Each row is a point on a tangle of strands that fork, close into loops and nearly touch. The rows are in no order.
In the rows, zero is written as 128.
Two points are linked if the straight distance between their rows is under 177. Some points are linked to none.
(152): [ 99 115 158 101 153 113 161 102 121 110 105 107 109 147 114 153 128 144
 119 100 129 133 156 156 187 124 115 144 180 169 138 165 157 121 142 136
  62 180 115 174 141 161 142 140 116 131 157 134 193 143 114  64  81 161
 174 147 153 125 121 138 116 167 197 142  90 126 176  79 121  95 144]
(178): [107 103 152 136 107 145 122 122 100 141 131 113 159 134 114 145  95 147
 107 139 154 131 125 125 122 144 113 122 148  95 119 115  81 102 148 139
 125 136 127 154  96 124 112 119 117 105 158 119 128 168 146 128 143 115
 133 113 131 120 165 120 136 137 143 136 101 114 137 131 131 162 123]
(857): [ 93 112 103 130 112 165 137 140 124 115 152 105 128 106 133 162 121  95
 115 152 132 119 150 143 118  74 129  89 120 164  94 105  92  73 133 145
  94 133 112 139 122  92 112 120 127 115 147 122  59 155 125 157 108 146
 106 128 117 106 163 136 158 130 133 140 131 120 135 139 108 146 127]
(559): [145 175 184 137  74  73 147 108  79 129 141  76 168 120  93  95 128 171
 145  82 110 150 104  87 107 129 120 131  96 116 134 122 108 150 167 114
 163 104 129 126 137 149  84 190 119  45 175 141 141 140 104 100 134 130
 113 117 150 145 135 107  92 107 119 101  53 114 122 131 141 163 109]
(462): [140 104 148  82 147 124  99 114 120 150 148 101 110 132 102 101 125 118
 135 147 116 106 128 112 126 132 180 105  93 140 180  89 146 146 122 148
 173 164 139 103 133 116 162  79 134 147 121 112 146 118 138 173 122 112
 153 147 157 100 129 163 144 189 136 109 139 138 189 103 105 115 143]
(385): [144 170  83 165 149 119 105 159 158  99 101 150 109 130 160 125 133 138
 130 126 160 154 119 131 127 161  95 207 171  75  80 175 153 148 135 113
 150  99 103  92 110 186 107 152 141 127  73 108 143 119 124  93 171  66
 126 122 117 126  68 118 149 108 104 152 143 125  58 139 175 131 122]
(778): [114 115  96 111 146 155 129 143 113 131 130 157 119 133 135 134 165  82
  99 161 151 117 123 138 118 126 150 108 125 129 111 117 128 135 106 146
 139 134 143 123 133 103 148  91 147 168 106 121  96 100 126 169 137 114
 108 118 126 105 146 120 162 131 103 149 151 120  95 138 124 134 145]
(267): [126 104 150 129 106 130 103 100 128 142 125 121 136 126 112 132  97 124
 126 129 122 133 135 146 136 131 129 116 138 146 137 130 112 115 149 131
 120 146 133 148 118 136 120 123 122 101 138 127 130 163 157 141 116 125
 135 127 129 144 152 125 131 141 152 114 119 118 144 118 135 148 104]
(166): [129 145 127 112 132 111 121 161 107 130 141  91 103 123 131 109 113 111
 118 143 104  96 128 107 118 117 122 109  95 111 129  66 119 127 157 159
 180 150 132  81 142 151 141  98 112 125 113 102 110 105 106 177 158 111
  96 152 150  83 139 133 147 138  99 108 100 139 123 138 105 136 111]
(138): [127  92 150  91 165 119  98 118 144 146 127 125 114 144 126 106 125 135
 134 146 142 117 116 138 164 164 158 133 131 150 190 126 155 147 125 134
 128 167 133 122  96 149 187  66 146 148 128 110 186 123 166 130 113 123
 169 141 159 132 125 156 133 191 152 100 156 140 200  80 135 102 138]
(463): [110 105 109 104 147 118 132 163 124  73 145 106 110  88 140  73 161  98
 158 132  93 104 151 138 142  80 180 125 100 218 150 159 122 166 107 150
 122 130 102  78 149 169 164 111 171 192 110 166  89 128 122 149 107 111
 134 108 116 130  77 140 113 149 110 145 138 110 139  81 167 125 117]
(266): [147  94 153 136 132  96 126 110 143 140 106 156 157 144 139 118 123 197
 155 126 164 137 105 135 143 181 116 150 185 159 181 177 129 168 104  82
  94 131 154 144  89 152 151 158 148 128 154 143 177 157 181  57 109 150
 169 103 132 186  98 115  73 153 157 107 129 103 129 113 172 102 153]
(649): [135 139 146 117  85 156 190  67 102 137 119 146 157 128 111 178 155 145
 129  98 119 164 112 116 145 129 113 101 111 157 132 145 125 104  99  96
  79 115 147 192 169  77 105 183 104 105 169 175 142 150  88  89  76 190
 108 141 112 174 163  73  82  92 166 131 117 116  98 154 115 134 121]
(760): [128  89 152 151 104 122 127 138 111  97 148  88 187 119 116 111 142 163
 151 133 115 140 119 104 124  93 162 115 125 187 172 150  62 151 131 105
 102 124 127 145  90 131 128 143 152 109 169 149  96 161 161 132  99 156
 130  99 105 174 144 143  84 146 125 103 119  87 162 132 161 126 112]
(426): [168 131 146 149 139 129  97 139 119 180 142 139 143 138 116 121 128 156
 124 140 166 133  94 102  90 180 101 159 134   4 111  86 116 143 125 123
 183 104 163 119 101  97 103 124 122 127 133  83 152  99 157 119 190 101
 121 118 137 111 154 115 136 127 100 117 118 132 111 159 131 130 153]
(253): [127 134 136 132 122 130 123 135  75 149 108 127 137 123 116 118 114 111
  94 132 134 122 127 136 116 138  93 133 142  74  89 122 101 104 179 148
 192 134 157 110 142 130 106 108 109 121 131 123 137 142 118 155 172  81
  97 116 145  97 152 110 186 133  82 118  76 120  81 136 122 180 113]
(304): [145 128 138 131  91 152 156  93 120 123 129 140 159 118 130 164 171 121
 138 111 127 169 114 123 119 108 136 110 108 154 140 110 116 109  98 107
  93 106 130 177 163  75  97 168 134 119 146 173 104 142 128 122  96 166
 117 137 105 159 157 100  94  97 145 153 155 106  91 159 114 123 121]
(326): [172 141 149  68 147 113  81 121 134 167 152 109 125 124  90  83 134  98
 167 149  88 117 115 126 114 135 178 117  72 149 199  98 149 155 108 131
 174 140 160  92 132 105 162  74 173 141 104 144 128  89 152 187 108 113
 130 142 148 133 127 153 131 167 124  93 149 138 171 123 116 122 123]
(900): [ 93 109 104 129 125 132 151 151 128  96 118 150 129 119 150 111 143 135
 136 141 127 101 125 143 148 110 139 124 141 164 142 167 109 175 108 108
  79 125  98 105 100 178 146 114 155 196 110 130 121 137 128 119 112 144
 128 103  93 171  81 122 103 119 115 153 134  82  93  92 154 127 120]
(399): [139  94 143 138 119 125 133 121 139 129 115 137 176 145 131 116 141 185
 144 139 167 140 104 119 119 146 117 146 179 135 157 177  76 174 114  87
  90 118 146 150  72 157 134 165 149 145 150 138 144 162 196  84 125 156
 152  95 105 187 113 114  84 130 146 132 120  94 111 123 175 141 143]
(202): [140 156 111 153 114 130 116 120 167 142 122 156 125 160 134 170  96 157
 121 109 142 141 122 118 102 159  99 140 131  74 103 115 145 107 127 106
 122 113 118 158 124 104 105 157  97  75 131 102 162 127 141  96 141 135
 115 161 124 140 133 107 120  84 168 128 132 161 116 152 115 125 125]
(9): [114 160  66 148 121 145 104 157 171 120 131 137 105 126 151 110  76 125
 117 169 125  94 134 126 106 131  87 162 141 112 103 140 113 154 147  99
 129 110  95  90  74 175 143 116 128 142  88  97 113 102 133 146 165 105
  84 120  84 147  80 119 149  75  93 125 161 118  72 142 165 129 103]
(557): [ 97 106 149 132 116 162 142 141  71 163 124 122 166 132 107 131  78 142
  67 152 162 112 118 131 132 159  79 107 131  62 102 115  60  90 180 141
 165 148 150 147  96 129 129  99  83 114 158 102 144 177 123 162 166  97
 107 120 137  86 185 115 174 149 110 121  78 110  95 117 118 183 119]
(745): [100 100 129 120 156 130 147 119 158 111 118 103  85 143 133 149  96 153
 133 129 123 110 157 152 187 134 112 123 153 189 151 158 159 116 141 140
  63 174 102 164  94 154 170 103 119 132 138 119 184 148 122  98  71 162
 164 158 156 121  98 141 133 173 197 128 127 152 205  74 114  95 143]
(487): [ 85 132  77 135 115 154 133 151 142 106 130 118  90 100 143 102  55 113
 110 160 108 102 175 137 135 110  93 135 155 159 119 170  87 135 157 109
 122 134  87  98  77 197 157 111 130 148 111 117 103 135 111 152 148 113
  94 112  74 147  86 118 158  96 101 127 131  91  81  96 166 147  90]
(652): [103 130  86 143 101 141 143 144 140  91 112 125 131 100 136  95 106 130
 121 141 108 106 149 135 133  99 108 144 154 172 125 180  85 178 131  96
 100 116  91 116  98 193 144 134 149 168 111 130 100 141 110 135 122 133
 114  89  76 186  81 114 120  91  91 140 130  81  79 106 168 122  99]
(507): [171 197 144 132 127  88 149 118 113 134 107 146 144 132 122 105 157 136
 143 104 124 166 120  95  99 148 116 184 119  69  96 154 161 152 138 115
 177  90 143 101 167 124  77 188 125  95 112 142 141 108 100 105 166 103
 114 123 124 142 118 100 118 101 105 144 102 132  74 152 140 150 130]
(481): [159 183 145 137 126 114 111 129  86 163 108 133 118 116 113 105 133 102
 126 126 115 146 108 117 102 143  92 155 120  66  95 116 137 118 183 142
 198 122 167 100 170 125  96 126 105 103 111 132 141 101 116 152 186  73
  93 115 135  97 149 119 178 119  62 117  86 122  71 173 133 174 105]
(574): [109 140 101 115 127 157 157 126 130 138 121 172 123 130 135 144 156  91
 127 154 117 108 115 125 130 124 124  92  97 144 141 110 120 138 114 119
 108 121 120 149 142 111 145 107 138 159 112 143 106  88 111 154 109 147
  94 130 110 147 134 119 117  73 122 140 161 126  82 141 112 141 132]
(768): [182 190 139 139 121  82 118 135  93 141 115 128 120 127 127 104 150 128
 126  91 138 175 125  88  92 128 104 171 129  54  76 120 165 120 150 148
 189 101 162  96 187 107  59 167 106  73 121 127 139 103 107 121 195  84
 117 131 130 100 142 104 154 116  82 130  89 142  75 173 123 160 123]
(689): [116 124 125 125 101 172 160 104 119 134 108 174 152 116 129 151 183  96
 131 132 115 127 116 127 126 100 127 101  95 171 152 121 111 115  85 101
  93 112 121 150 151  77 135 145 148 166 123 165  92 115 115 142  84 159
 117 119  87 170 147 117  97  97 119 154 172 113  72 152 114 124 120]
(423): [105  94 164  99 121 161 110 128  79 160 150 101 146 131 102 117 111 109
 102 167 128 107 118 108 122 138 152  87  85 123 168 100  66 123 128 137
 167 151 142 129 109 113 160  55 120 145 148 119 107 141 146 180 149 119
 109 119 131 108 176 127 168 166 102 112 135 105 148 122 101 162 119]
(572): [159 121 120 159 152 148 112 160 144 134 107 169 154 156 142 132 150 161
 123 126 184 132 107 125 107 173 108 163 165  34 102 141 116 155 105 106
 145 103 146 119  93 114 111 121 137 159 117  98 142 108 161 102 190 109
 135 102 123 129 123 118 125 113 122 149 140 117 100 138 144 133 159]
(270): [136 131 139 110 166  83 159  70 145 149  68 177 120 186 128 139 146 137
 119  94 139 148 125 159 171 201  99 168 171  82 137 154 212 138 118 124
 129 146 144 161 165 123 156 148  92 129 134 156 213  97 113  71 120 143
 173 146 153 122  96 131 123 138 162 127 129 164 155 122 100 111 135]
(407): [124 170 139 129  86 136 196  89 138 116 103 134 120 127 119 174 117 117
 133  80  86 152 116 128 145 119  87 107 106 132 122 133 149  91 110  96
  97 101 105 174 176 104 108 205  87  91 147 161 152 150  73  91  79 183
  95 155 113 165 130  85  89  71 172 132 141 140  97 153 111 138 124]
(122): [128 136 110 116 150 129 129 172  94 119 147 128 120 126 147 116 154 106
 107 152 134 101 120 103 132 129 127 114 108 101 102  91 123 148 130 173
 155 144 124 102 132 120 141  89 130 165 108  90 106  90  97 160 166 115
 100 124 130  70 145 129 170 110  82 141 114 116 103 134 112 145 131]
(6): [115  97 123  99 159 142 122 110 152 126 137 110  93 154 137 145  98 146
 117 139 132 109 126 142 163 155 141 111 136 169 181 127 166 125 127 131
 106 185 128 149  93 141 199  73 128 132 124 113 184 127 152 119  91 152
 177 156 158 113 123 154 133 187 187 119 160 157 216  92 102  92 137]
(236): [116  88 105 135 137 143  84 170 141 104 176  87 138 113 164 115 148 115
 124 153 155 121 126 131  95  92 164 124 108 142 117  97 103 140 103 159
 140 117 122  95 111 109 135 107 149 150 108  95  76 123 139 154 153 115
 128 122 116  83 143 160 129 153 109 132 149 133 174 134 135  94 154]
(391): [ 67 108  93 141 133 165 127 153 135 127 124 137 116 112 142 129 104 105
 103 161 132 120 146 149 124 102 119 113 157 139  92 157  76 102 140 140
 121 120  99 113  98 170 153  94 130 164 106 116  88 148 134 153 151 121
 104 115  87 117 120 112 162 114 114 138 126  96 108  95 145 148 111]
(824): [122 155 117 114 119 119 118 154 131  87 194  75 102 126 137 115 110 124
 153 124  91  88 132  97  92  98 161  93  45 162 142  54 138 141 121 162
 132 138  98 102 124 110 141 122 122 102 121 108  85  95 117 152 117 154
 107 178 164 113 134 170  94 129 137 108 135 170 184 132  94  93 134]
(865): [140 132 115 115 152 118 158 168 159  72 175 108 105 140 149 124 152 149
 163 114 116  92 123 111 137  97 181 109  71 186 160 103 155 181  94 161
  93 153  95 105 120 133 167 127 138 162 129 132 119  86 109 119  95 168
 143 150 144 120  88 174  87 130 155 131 154 149 184  94 110  87 152]
(860): [135 151 103 122 138 127 137 143 145 110 143 127  96 140 152 146 141 106
 121 114 114 109 134 124 123 105 148 107 105 131 107  90 171 110 112 162
 116 134 113 123 154 110 121 139 124 129 109 104 120  89  93 119 125 142
 118 159 151  88 112 138 129 106 143 146 128 157 136 151  95 103 141]
(890): [149  89 162 116 134 132  87  75 120 175 107 146 138 120 106 134 118 122
 132 125 146 160 133 158 136 152 135 146 176 134 149 144 139 107 138 125
 133 154 161 131 138 115 121 105 138 128 148 140 163 159 171 131 114  94
 176 101 130 133 155 126 142 166 148 124 139 119 152 131 146 140 137]
(720): [ 70  94 111 129 125 140 153 156 105  89 141  92 127  93 138 125 131  80
 117 140 110 117 170 138 145  65 164  94 130 184  92 131 101 108 129 180
  99 141 108 119 136 136 130 121 136 157 117 137  64 155 110 161 114 147
 111 116 108  96 136 140 134 152 134 152 115 104 152 101 123 132 133]
(58): [115  77 158 133 114 116 154 126 106 115 127 134 187 131 126 110 159 166
 150 137 143 136 114 104 142 122 146 107 163 171 173 159  69 165 119 104
  90 139 145 166  88 135 132 141 143 158 174 161 110 165 174 116 103 168
 134  78 108 174 137 126  85 146 131 137 117  65 112 125 156 134 137]
(909): [107  72 131 144 147 149  93 178 129 132 164 100 162 102 149  97 134 127
 106 155 158 127 123 134 101 109 150 131 143 118 110 105  80 121 103 150
 143 110 117 110  92 132 146  91 146 170 108  91  79 162 161 156 184 111
 131  97 108  77 150 138 148 161 104 122 131 121 158 120 135 126 135]
(784): [139 130 119 119 168 108 139  72 167 163  52 214 109 167 133 151 147 127
 119 117 163 163 121 169 179 204  99 168 163  88 128 163 194 150 106 111
 126 115 151 142 159 131 155 115 111 139 109 146 206  91 132  99 107 126
 171 133 137 145  96 125 142 130 152 129 162 166 118 126 114 112 130]
(786): [113 163 104  99 143 110 157 103 141 139 101 157  57 125 133 143 106  63
 129 116  77 115 158 158 164 133 101 113 132 143 120 117 199  98 155 140
 137 143 129 137 190 144 139 121 100 105  82 159 152 100  80 145 100 119
  95 172 143 104 112 130 162 109 129 115 125 147 115 144 102 135 108]
(87): [111 123 108 168 107 182 109 125 128 140 141 137 121 107 124 184  98  99
 104 152 117 132 140 146 110  94 116  85 125 137  84 104 105  29 151 132
 120 132 132 154 144  73  89 132  89  86 150 122  66 153 131 161 122 133
 113 138 128 107 175 125 181 123 122 126 138 143 120 173  99 138 127]
(820): [133 132 117 163 117 154 113 124 129 165 137 164 128 154 117 182  83 139
 100 143 146 113 109 135  99 185  78 115 131  63 110 100 125  71 149 103
 134 131 152 174 103  94 115 121  65  82 151  91 148 142 141 122 155 120
 115 150 149 121 168 116 150 108 136  99 130 158 110 156 107 141 125]
(451): [165 188  88 141 155  97 124 151 178 119  90 176  85 146 156 115 157 117
 139 120 139 148 120 117 141 163 105 187 155  82 112 163 192 170  95 116
 143  81 123  86 135 166 132 150 148 134  71 135 161  75 129 103 152  91
 128 122 110 133  48 125 137  94 105 142 169 140  75 131 146 123 124]
(710): [124 150 136 110 146 107 170 124 124 126 112 154 106 165 131 137 152 114
 117  96 133 103 116 131 153 146 125 121 124  98 117 119 176 134 125 146
 124 144 119 150 156 114 128 122 110 144 116 127 143  90  88 119 119 144
 123 155 145  97 126 135 122 114 141 156 114 149 141 127  94 125 135]
(469): [159 149 151  82 139  78 129 122 133 136 115 134 102 122 115  73 158 113
 162 105 106 122 127 135 145 118 153 152 107 150 153 152 172 171 129 132
 156 135 141  78 160 165 134 120 171 138 118 170 144 106 116 139 110 104
 148 123 147 145  97 151 118 139 110 116 131 127 125  93 142 120 124]
(513): [ 88  91 121 112 143 127 153 152 101  85 133  99 118 102 149  96 160  98
 117 123 108 106 160 134 156  61 172 111 130 201 122 148 124 136 109 168
 110 153  96  98 145 160 148 114 155 187 114 143  98 144 111 136 119 141
 141 109 112 115 109 149 126 169 120 149 110 103 151  69 139 133 132]
(193): [152 160  99 114 135 109 136 181 146 101 176  99  95 125 138 136 143 118
 132 111 107 101 123  94 105  94 157  89  66 125 105  46 171 128 105 176
 132 130 118 109 164  89 117 148 118 111 114 101  88  78  82 131 130 150
 118 186 163  72 125 148 118 119 119 132 123 177 162 160  90  84 160]
(69): [111 144 100 139 116 154 125  94 159 132  91 146  79 107 128 179 101 107
 137 114 107 169 154 165 135 113  99 135 163 143 118 152 165  86 136 116
  94 114 122 144 156 128 110 147 124 101 121 142 144 159 118 108 101 118
 133 144 125 153 118 109 138 107 142 127 159 143 101 135 126 105 118]
(353): [131 162 122 153  99 129 151  80 151 131 105 152 105 132 125 169 103 133
 144 102 112 172 137 126 124 134  86 154 146 112 109 151 161 101 119  93
 115  98  99 161 156 124 103 191  96  64 120 132 156 159 101  84 113 144
 125 155 124 167 118 102 112  86 166 126 143 164  98 140 129 122 116]
(342): [170 153 179 144 116 114 105 131  99 162 147 123 168 133 105 105 128 162
 135 128 146 146  94  78  87 141 120 136 105  41 138  91 100 141 132 110
 180  93 164 122 120  84  80 137 127  93 151 118 126  96 130 125 165 107
 116 108 130 137 163 111 105 108  99 112 105 132 110 165 124 147 136]
(802): [143 152  74 137 166 133 147 100 157 135  62 202  99 144 153 151 160 103
 118 115 156 152 124 150 169 185  95 168 174  80 106 161 193 143  99 124
 127  90 128 119 146 146 153 138 121 147  76 144 172  96 119 100 123 106
 135 135 122 145  75 115 141 102 108 150 170 157  69 127 123 122 129]
(626): [164 128 201 131  91 108  94  86 105 154 130  97 192 120  69  81 146 139
 158 127 104 169 118 119  92 120 165 128  94 129 185 134  93 147 142  97
 157 114 195 124 121  93 106 148 159  94 186 174 112 125 156 129 113 122
 135  78 117 174 156 122  88 137 100 104 109 104 144 177 155 149 118]
(432): [174 148 143  67 153  75 109 100 158 158 126 137 104 124 102  72 146 106
 188 123  89 127 120 124 139 144 171 144  87 132 194 120 189 175 102 133
 185 119 166  76 166 130 158 100 181 142 103 179 151  64 128 156 109 115
 129 140 157 129 104 148 115 149 116  86 145 145 169 112 112 107 128]
(246): [118 146 128 134 104 132 105  89 138 128 128 107 111 111 109 142  90 113
 148 119  86 140 149 138 124 119 122 120 126 168 140 134 136 109 170 105
 108 129 115 144 142 135 111 136 130  79 137 147 137 155 143 132 102 120
 132 147 122 167 126 130 122 122 156 106 140 138 141 124 134 119 104]
(880): [128 148  71 171 140 140  77 170 177 124 124 151 118 132 156 117 114 128
 118 153 142 126 132 143 120 138  96 182 184  93  91 184 133 147 133 102
 137  91 106  88  88 179 136 126 138 139  87  88 134 120 151 115 168  79
 126 122 107 143  83 124 161 105 109 138 161 128  79 122 180 126 114]
(337): [128 138 102 133 128  84 158 177 149  58 163 115 114 120 158 102 127 175
 162 109 124  82 132 103 148 104 155 123 107 191 150 134 137 185 123 133
  86 132  69  98 102 179 148 139 126 160 119 103 130 115 101  90 109 172
 146 128 145 145  65 145  78 113 138 134 137 127 165  73 141  93 127]
(390): [118 132 144 164 125 159 125 144  93 168 123 144 156 154 113 180  75 142
  76 135 158 110 111 141 113 184  65 112 132  53  91  95  88  79 195 130
 166 143 145 168 109 106 116 120  63  90 162  78 161 165 122 143 157 112
  95 134 160  99 181 124 176 127 112 110  77 135 108 150 104 152 129]
(249): [101  69 145 129 132 161 121 161  89 142 155 111 165 127 136  94 132 120
  79 162 168 120 112 117 103 118 134 107 125  86 121 109  60 116 115 140
 156 123 132 124  91 116 146  81 125 172 125  94  77 147 142 163 174 113
 102  98 113  81 173 128 166 150  89 125 111 100 138 114 121 159 132]
(906): [133  99 175 100 150 103 159  58 123 145  91 137 107 141 112 152 142 114
 127  94 136 142 154 172 193 146 133 141 176 182 152 162 174 113 135 141
  84 178 157 171 170 129 126 153 134 127 158 168 179 141 121  92  84 148
 171 130 161 128 136 140 122 185 186 148 113 139 158 104 121 109 138]
(137): [152 165 184 126  98  90 124 129  82 130 142  85 177 144 106 104 128 186
 148 119 134 129 110  76 101 138 119 140  93  66 136 103  89 167 141 112
 175 100 140 116 109 137  99 162 133  93 163 120 128 120 121 118 150 129
 116 108 137 140 138 121  86 103 109 105  75 122 114 136 133 160 120]
(99): [141 109 110 166 132 148 129 160 138 103 127 143 155 147 165 145 157 162
 108 127 183 139 114 117 106 143 131 146 161  87  91 142 106 128  91 117
 112 112 111 123  91 121  87 140 132 154 116 101 128 139 148 103 162 124
 139 103 116 122 125 121 120 110 143 158 140 112 108 127 159 127 157]
(14): [151 131 173 118 100 139  88  90 104 158 132 120 181 118  97 122 145 109
 134 151 104 145 115 117 102 102 143 107  90 144 159 130  91 123 140 108
 138 105 154 137 130  82 117 116 141 105 166 157  87 118 144 166 121 126
 116 106 110 153 174 119 122 112 104 120 126 107 128 172 127 155 103]
(841): [127 139  76 161 122 172 101 126 151 144 129 148  78  91 118 207 114  97
 114 132  88 119 153 162 130  93 105 100 137 139  70 120 147  23 144 123
 122 134 138 145 178  79  96 148  92  80 128 114  94 150 121 150 102 125
 122 160 151  95 149 132 204 116 115 121 156 176 127 177 109 117 128]
(697): [147 133 149 101 160  97 171  98 123 133  92 165 114 158 106 142 159 129
 116  86 148 133 126 148 145 171 116 158 152  82 114 132 207 125 123 159
 127 143 140 155 170 108 130 130 116 126 122 128 191  86  81 106 128 136
 158 161 165  92 129 142 129 144 140 161 110 143 143 128  85 109 149]
(73): [105 119 115 129 138 121 142 148 140 104 133 126 126 141 144 110 126 166
 132 114 144 105 127 127 143 129 138 125 137 163 133 144 125 161 122 115
  90 140 106 132  96 171 152 123 129 159 121 103 152 142 130  98 111 151
 140 123 127 154  93 132 107 114 148 143 124 115 141  92 141 117 130]
(412): [158 102 147 157 100 122  93 152 152  87 168  88 191 125 136 112 153 156
 150 128 126 165 121 107  90  91 167 146 113 154 155 117  81 141 101 121
 119 102 108 131 104 104 105 152 159 120 148 141  67 140 167 136 123 133
 160 110 101 145 152 138  80 144 126 118 140 117 166 145 157 101 131]
(904): [144 146 125 122 130 115 118 143 158 105 171  86 122 129 134 118 114 151
 170 110  98 111 132  97 105 106 163 108  56 167 165  83 142 152 112 126
 117 129 101 116 124 123 130 148 140 118 133 122 107 111 134 119 105 164
 138 162 140 129 116 159  73 114 153 103 147 168 184 121 106  83 143]
(530): [161  86 178 107 133 119 127  40 106 180  95 156 131 116  95 141 122 122
 132 106 149 168 154 155 153 167 151 133 176 138 146 146 169  97 128 128
 120 156 185 172 168 100 123 143 137 118 172 165 175 152 158 100 113 119
 188 110 144 131 162 119 132 178 172 129 136 124 136 141 136 125 149]
(651): [121 120 142 101 149  73 135 174 123 102 120 116 119 113 139  60 162 133
 162 127 127 102 133 130 162 116 167 147 131 165 144 170 140 192 125 141
 149 132 126  72 149 207 156 119 168 192 114 153 139 133 122 121 128 106
 150  98 135 140  71 152 108 153  93 134 111  90 143  76 163 127 122]
(485): [ 53  80  97 155 141 161 146 172 133 105 158 113 138 117 169 131  96 137
  96 146 156 101 146 150 138  93 117 124 163 148  79 156  69 102 115 144
  91 129  82 125  64 167 148 109 123 174 107 102  85 171 139 132 152 147
 113 107  92 106 118 127 143 138 137 137 103 111 143  74 137 123 122]
(336): [111 155 136 129 109 119 130  98 141 137 131  94  89 117 110 174  77 119
 134  99  83 122 153 148 136 117 125  95 107 160 115 114 162  61 168 129
 105 149 116 166 173 107  91 150 101  59 136 137 149 155 114 127  85 139
 121 181 156 130 144 137 132 128 162 105 122 170 160 138 105 127 118]
(383): [ 81  98  91 169 150 167 140 187 139 100 131 132 147 138 173 146 124 168
  96 146 189 123 142 142 124 122 113 143 189 109  52 156  85 107 112 138
  83 117  96 128  71 163 117 130 119 163 112  83 112 167 135 100 164 134
 145 107 106  97 114 130 134 126 143 165 127 110 124  95 149 126 150]
(873): [137 162  91 155 100 153 111 101 154 127 128 117  74  84 117 185  96  92
 127  98  70 149 159 144 123  96 113 109 122 151  85 101 171  30 153 132
 135 119 127 142 199  92  80 169  93  55 125 143 103 159 102 131 102 117
 111 180 148 112 144 120 162 119 144 114 149 194 145 181 102 106 124]
(245): [129 120 167 100  94 139 117 109  88 142 154  93 166 126  93 120 120 111
 126 152 104 133 109 111 110 118 165  87  65 159 184  86  82 140 132 121
 152 136 154 136 121  80 131  90 140 121 156 157  92 114 137 184 114 137
 107 112 117 138 183 138 119 138 111 118 118 110 151 162 101 151 117]
(200): [152 118 123 133 131 115  88 152 150 114 174 102 162 123 130 105 159 140
 152 142 132 135 118 109  92  85 174 133  90 124 146  98 107 155 108 136
 138 121 128 113 106  98 123 117 166 142 129 121  76 105 153 151 149 126
 148 119 112 139 129 137 100 127 109 134 146 128 147 148 133 116 137]

A fork is a point with three links, a tip a point with one. Leave the first point through the second and follow the links. Name the first fork or tip that comes.
(166); (122) -> (353)
(559); (137) -> (487)
(745); (6) -> (246)
(391); (485) -> (559)
(841); (87) -> (267)

A piece is two or more points that can be reached from each other along the links. Count, over all rows, the pieces, the separate loops (a circle has one, a figure eight two, a Y none), the forks (points with three links) and the tips (points with one).
pieces -> 3
loops -> 3
forks -> 5
tips -> 5

How many points has the smallest loop of links through each point below? Write 0 if it is on no loop.
(385) -> 19
(267) -> 9
(326) -> 22
(304) -> 0
